Each row is a point on a tangle of strands that fork and nearly touch. The rows are in no order.
In the rows, 128 means zero.
Two points are linked if the straight distance between their rows is under 114. Some points are linked to none.
<214>: [168 195 151 111 102 167  89 123 143 136 113  96 103 140 178 123 123 147
 147 144 121 109]
<43>: [140  97 166 161 147 129 108 157 102 149 112 140  82 100 108 128 196 171
 110 109 147 147]
<604>: [119  62 121  88 123 113 101 159 103 131 115 134  69 109  77 193 143 126
 122 113 147 154]
<684>: [109 187  92 153 141  84 173  83 140 111 138 156 157 113 108 122  90 116
  99 152 140 103]
<1059>: [ 85  95 104 150 133 143 154 107 106  74 190 181 157 136  93 110  77  92
 133 156 145  90]
<750>: [107  95  79 171 125  91  99 114 122 107 165 104 174  91  93  97 131 111
 171 119  59 137]
<325>: [178 139 135  80 103 115 132 129 109 154  87  90 127 164 138 136 122  89
 143 109 111 179]
<174>: [168 139 197  98 123 145  83 149 115 143  88 138 124 141 157 128 149 135
 150 104 146 134]
<527>: [144 139 146  92 131 104 122 110 107 137 103  80 124 140 157 123 173  93
 104  84 134 171]
<13>: [ 94  92 162 146 135 162 136 125 102 119 172 168 166 131 106 124 113 121
 137 136 171 107]
<868>: [169 172 135 103 105  89 208 114 115 122 110  90 147 147 135  91 103  64
 143 102 126 130]
<703>: [125 165  85 144 110 119 131 113 134  90 114  83 160 116 118  93 130  94
 132 111  95 139]
<1043>: [101 146 104 161 143 131 119 141 140 164 141 140 130  90  96 116 166 141
 116 143 114 152]
<680>: [144 127 119 134 142 102 153 107 202 140  43 111 127 122 197  84 123 137
  98 145 156 131]
<76>: [150  88 156  92 126 112 113 112  96 135 127 106 109 105 118 209 165 161
 124  95  84 114]
<661>: [ 93 121 121  91 126 133 171 173 129 148 135 123 155 188 117 125  95  86
 146 126 136 136]
<641>: [155 156 177 130 150 159  97 119  84 121 138 140  75 143 109 188 168 200
 125 137 112 103]
<509>: [104 156 125 121 112 175 138 136 158 109  85 143 155 166 181 146  99 125
 112 118 166 114]
<663>: [142 151 153 165 160 161 118  88 117 141 138 159 138 112 145 119 155 182
 113 129 143 122]
<716>: [131 139 117  98 133 102 188 101 159 111  78  71 152 166 172  94 100  49
 124 114 148 139]
<593>: [ 77  91 103 195 109 108 142 116 214 114 205 107 103  90 106  89  53 119
 140 173 155 116]
<94>: [ 98  84 114 141 122 117 114 107 111  92 213 148 124 127  61 122 100  90
 141 137 141 139]
<498>: [135 140 110 144 133  81 144  77 150 131 110 106 158  78 166  90 110  98
  99 116 134 111]
<252>: [139 164 129 112 111 123  72 126  84 116 130 125 153 123  72 171 118 137
 171 149  97  96]
<686>: [178 202 200  95 137 157 182 122 156 157 109  69 103 163 165  95 125 134
 138 133 108 131]
<151>: [108 118  79 136 126 133  96 128 191 107 121 128 144 120 188  96 127 110
 129 126 132 153]
<154>: [159 163  96 127 113 177 124 173 104 157 106 158  99 135 131 166 151 169
 130 154 115 164]
<1001>: [ 90 126  67 172 103 127  76 132 187 108 129 116 156  78  78  91 110 119
 141 150 131 118]
<921>: [105  84 163 134 148 176 139 171 103 128 133 172 135 129 145 119 158 153
 134 131 163 114]
<169>: [112  85 121 165 149 149  77 159 135 121 154 152 122 116 156 102 176 187
 110 120  88 146]
<499>: [176 106 164  78 103 150 122 136 133 138 109 132 151 183 181 113 128 121
 140 110 158 139]
<967>: [ 77 104 106 139 114 136  81 141 161 110 170 137 118 107 149  91 117 105
 116 128 149 155]
<767>: [138 217 191 116 122 173 127 143 171 150 104 134 118 161 177 119 126 171
 119 123 155 108]
<864>: [119 139  69 142 105 122 145 130  88  97 152 153 157 123  80 121 108 133
 180 149  57  87]
<229>: [139 158 197  96 156  85 152 121 114 155 104  71 149 158 116 117 139 107
 151 103  90 117]
<932>: [156 176 135 162 112 143 102  82  86  89 152 170 138 125  80 132 115 126
 120 135 160  98]
<208>: [127 174 175 138 179 120 105  90 108 169 152 172 140 133 137 151 142 161
 145 143 148 101]
<960>: [172  82 134 144 102  77 124 116  41 107 170 133 133  77  52 118 112  82
 138 122  91 101]
<364>: [ 85 131 141 143 150 115 102 142 187 143 108 157 166  91 146 111 132 127
 130 130 157  92]
<748>: [ 79  95 138 144 171 111 123 139 180 106 138 162 108 145 166  87 138 132
  88  73 186 144]
<133>: [178 206 157  98 104 135  96 119 108 137 123  88  83 136 114 166 132 144
 138 130  85 107]
<117>: [116  95 116 130 132 157  71 137 118 136 159 176 103 126  96 140 151 145
 134 135 162 145]
<282>: [107 137 104 134 109 145 122 107 153  86 129 166 150 124 164 147  93 102
  92 137 193  92]
<362>: [150 128 147 129 134 147 163 139 158 158  53 112 127 146 166  77 157 154
 104 116 133 134]
<504>: [108 118  99 162 162 104 144 114 201 127  79 147 117  91 193  93 122 149
  60 137 148 117]
<1078>: [145 165 158 141 118 176 155 150 142 127  62 105 144 161 162 132 158 157
 131 142  97 137]
<986>: [ 85 119  83 170  94 134 121 130 200 107 180  92 118 111  84  83  75 121
 167 151 119 125]
<240>: [ 91 118  77  99 103 108 158 174 133  96 126 109 148 154  94 100  87  72
 160 119 104 126]
<904>: [152 167 159 102 121 131 165 113 168 104  72  81 167 164 177 107  94  92
  91 107 140 118]
<906>: [165 122 155 133 150 152  66 189 112 140  89 167 108 120 133 129 188 198
 126 100 120 121]
<316>: [170 127 131  92 108 106 113 113  97 147 132 133 130 138  70 208 112 145
 176 139  66  81]
<1018>: [164 100 146  78  86 123 121 146  85 122 127 104 173 145 134 175 125 124
 148 119  72 116]
<109>: [ 63 128  85 134 118 147  85 127 193  80 151 158 131 115 143 112  78 124
 120 153 180 111]
<837>: [123 109 131  87 154 117 120 157  91 171 124 156 110 144  95 197 140 135
 152 135 155 143]
<1077>: [ 61 116  87 154 138  92 143 100 186  84  96 126  98  90 159 150  69 136
  79 162 159 108]
<48>: [108 118  89 112 140 129  92 102  80 111 178 174 108 130  76 153 125 104
 131 133 146 167]
<477>: [102  52 109 142 110 134 132 149 116  96 190 105 136 128 111 101 114  76
 136 115 112 144]
<335>: [170  88  95  86  91  78 145 139  61 146 145 130 105 117  72 183 125  97
 152 124 109 122]
<812>: [103  68 141 119 139 123  64 171 117 118 136 172  79 123  97 181 159 156
 124 117 137 127]
<573>: [155 129 193 105 151 100 122 145 114 170 107 126  92 125 134 127 183 160
 138  96 151 131]
<815>: [110 116 190 116 171 168 177 153  93 165 133 147 140 160 154 152 156 160
 137 127 142 109]
<1064>: [101  85 107 114 129  81 103 146 113 146 143  99 172 114 102 128 130 100
 155 136  74 133]
<255>: [156  64 135 114 107 119 154 125  69 130 168 149  98 117  62 190 132 141
 140 143 128 119]
<11>: [121 150  73 156 155 106 187  93  96 132 178 159 137 117  99 103 113 101
 114 152 121 135]
<800>: [172  68 124  78 103 123 106 114 108 146 141 130 131 121 126 220 122 144
 150 129  88 118]
<537>: [102  91 135 133 151 159 193 147 189 137  61 106 133 181 174  74 133 136
 115 122 130 170]
<879>: [182 142 115  97 107  77 171 142  55 162 149 131 128 124  86 138 102  72
 165 127  94 116]
<168>: [132  53 156 127 127 126 122 137 103 126 139  98 131 103 124 148 178 144
 108  99  80 144]
<847>: [183 182 144  84 123 103  73 107 113 148 139 112  68 125  92 233 134 175
 149 134  90 119]
<237>: [123 129 111 144 138 140  80 141 168 126 104 130 139 126 182  96 162 153
 118 115  82 159]
<321>: [158 174 172 143 124 152  76 100  94  97 128 153 130 129  90 167 143 162
 136 134 122 109]
<786>: [186 195  97 119 102 153 106 145 150 151 104 116 118 141 155 120 148 153
 142 155 123 154]
<945>: [ 95 128 133 130 129 147 151 134  92 105 151 122 161 158 124 163 131 122
 109 117  81 126]
<443>: [111 125 104 114 149 126 149 131 125 142 102 104 116 155 147 115 152 108
  90 100 128 201]
<391>: [ 73  88 129 174 147 131 149 101 163 120 171 156 114  98  88  90 105 114
 115 160 191 134]
<384>: [ 69 128  59 170 137 122 147 108 147 127 190 155 113 114 104 103  96  99
 114 161 151 152]
<1079>: [148 121 187  97 133 118 126 154  97 175 119 100  82 121 110 193 178 182
 119  89 127 105]
<68>: [164 202 174 159 159 153 114 109 136 132 127 155  99 143 183 108 131 187
  99 111 152 104]
<163>: [ 91  90  81 133 121 108 120  97 189  88 125 112 149 106 203 114  76  83
 117 125 156 120]
<690>: [148  93 151 115  96 142  76 193 132 133  73 129 101 124 105 156 181 165
 134 115 104 141]
<647>: [159 179 183 101 136 134 166  88 187 155  87  66 136 173 187  99  89 108
 138 149 135 105]
<1000>: [ 87 112  95 120 119  85 134 176 107 137 154 114 154 117  68  93  97  81
 183 143  97 155]
<605>: [129 115 150  95 114 149 181 148 100 104 115 116 170 169 147 147 109  97
 149 121  93 116]
<105>: [163 106 122 137 131  97 121 107  84 179 144 137 138  95 116 134 152 147
 132 141 123 117]
<780>: [ 90  92 114 142 143 118 183 141 172 147 111  92 130 134 149  86 141  98
 102 118 132 186]
<445>: [146 178  91  87 120  94 141 147  97 139 106 102 112 156 118 156 148 112
 146 116  82 167]
<619>: [172  96 124 151 130 164 150 113  40 139 146 160  81 119  82 186 157 167
 132 142 145 144]
<387>: [ 95 131  81 157 133 138 172  93 175  98 118 125 111 108 177 130  92 130
  49 131 143 120]
<820>: [118 176 167 111 131 162 159 158 173 133  61 136 138 189 170 121 106 145
 140 135 146 120]
<313>: [123 122  63 160 127  96 131  77 163  78 119 104 165  74 161  95  72  91
 100 125 144  81]
<420>: [135 158 114 144 135 174 126 180 125 166  94 174 108 131 133 117 147 169
 139 165 166 132]
<799>: [ 91 139  82 142 122 104  51 142 153  93 165 118 132 117  86 105 122  97
 153 129 131 151]
<2>: [127 198 115 155 137 130 122  55 128 107 131 167 148 122 120 118  97 140
 108 156 170  88]
<242>: [134 135 113 163 143 163 137  97  66 115 141 165 116 104  99 145 170 157
 105 139 147 147]
<379>: [190 160 198 103 130 142 169 132  90 185 136  71 110 135 142 115 137 151
 149 142 107 120]
<607>: [176 165 150 134 116  94 174  98 129 148 128  99 150 117 164  87 127  80
 104 101 147 111]
<181>: [119  74 132 135 100 166 132 158 123 100 145 104 137 124 144 104 152 110
 119 106 103 162]
<142>: [ 53  75 140 176 175 129 135 124 180 134 182 146 115 111 134  83 133 148
 110 115 166 143]

A fork is a point with three links. Follow the links from the first point to the second and name the forks in between, in order.
<537>, <868> => <362> > <820> > <967> > <151>
<379>, <847> => <151> > <967> > <820> > <767> > <214>
<443>, <1001> => <362> > <820> > <967>
<799>, <847> => <967> > <820> > <767> > <214>

Follow the links from the first point to the second, and from the first to the third. Name the last point that the two ways share.
<504>, <1001>, <607> => <967>
<163>, <387>, <847> => <820>
<716>, <537>, <255> => <820>
<868>, <133>, <255> => <767>
<1064>, <117>, <43> => <76>
<313>, <663>, <786> => <767>
<750>, <391>, <815> => <800>

Name the points in between on the shortest way along the links from the first point to the second, in order.
<151>, <619> => <967> > <109> > <282> > <509> > <820> > <767> > <68> > <663> > <242>
<537>, <498> => <362> > <1078> > <820> > <509> > <282> > <109> > <967> > <151> > <163> > <313>
<13>, <690> => <1059> > <94> > <477> > <181> > <168> > <76> > <1079> > <573> > <43> > <906>
<325>, <420> => <527> > <443> > <780> > <537> > <362> > <1078> > <820> > <767> > <214> > <786> > <154>
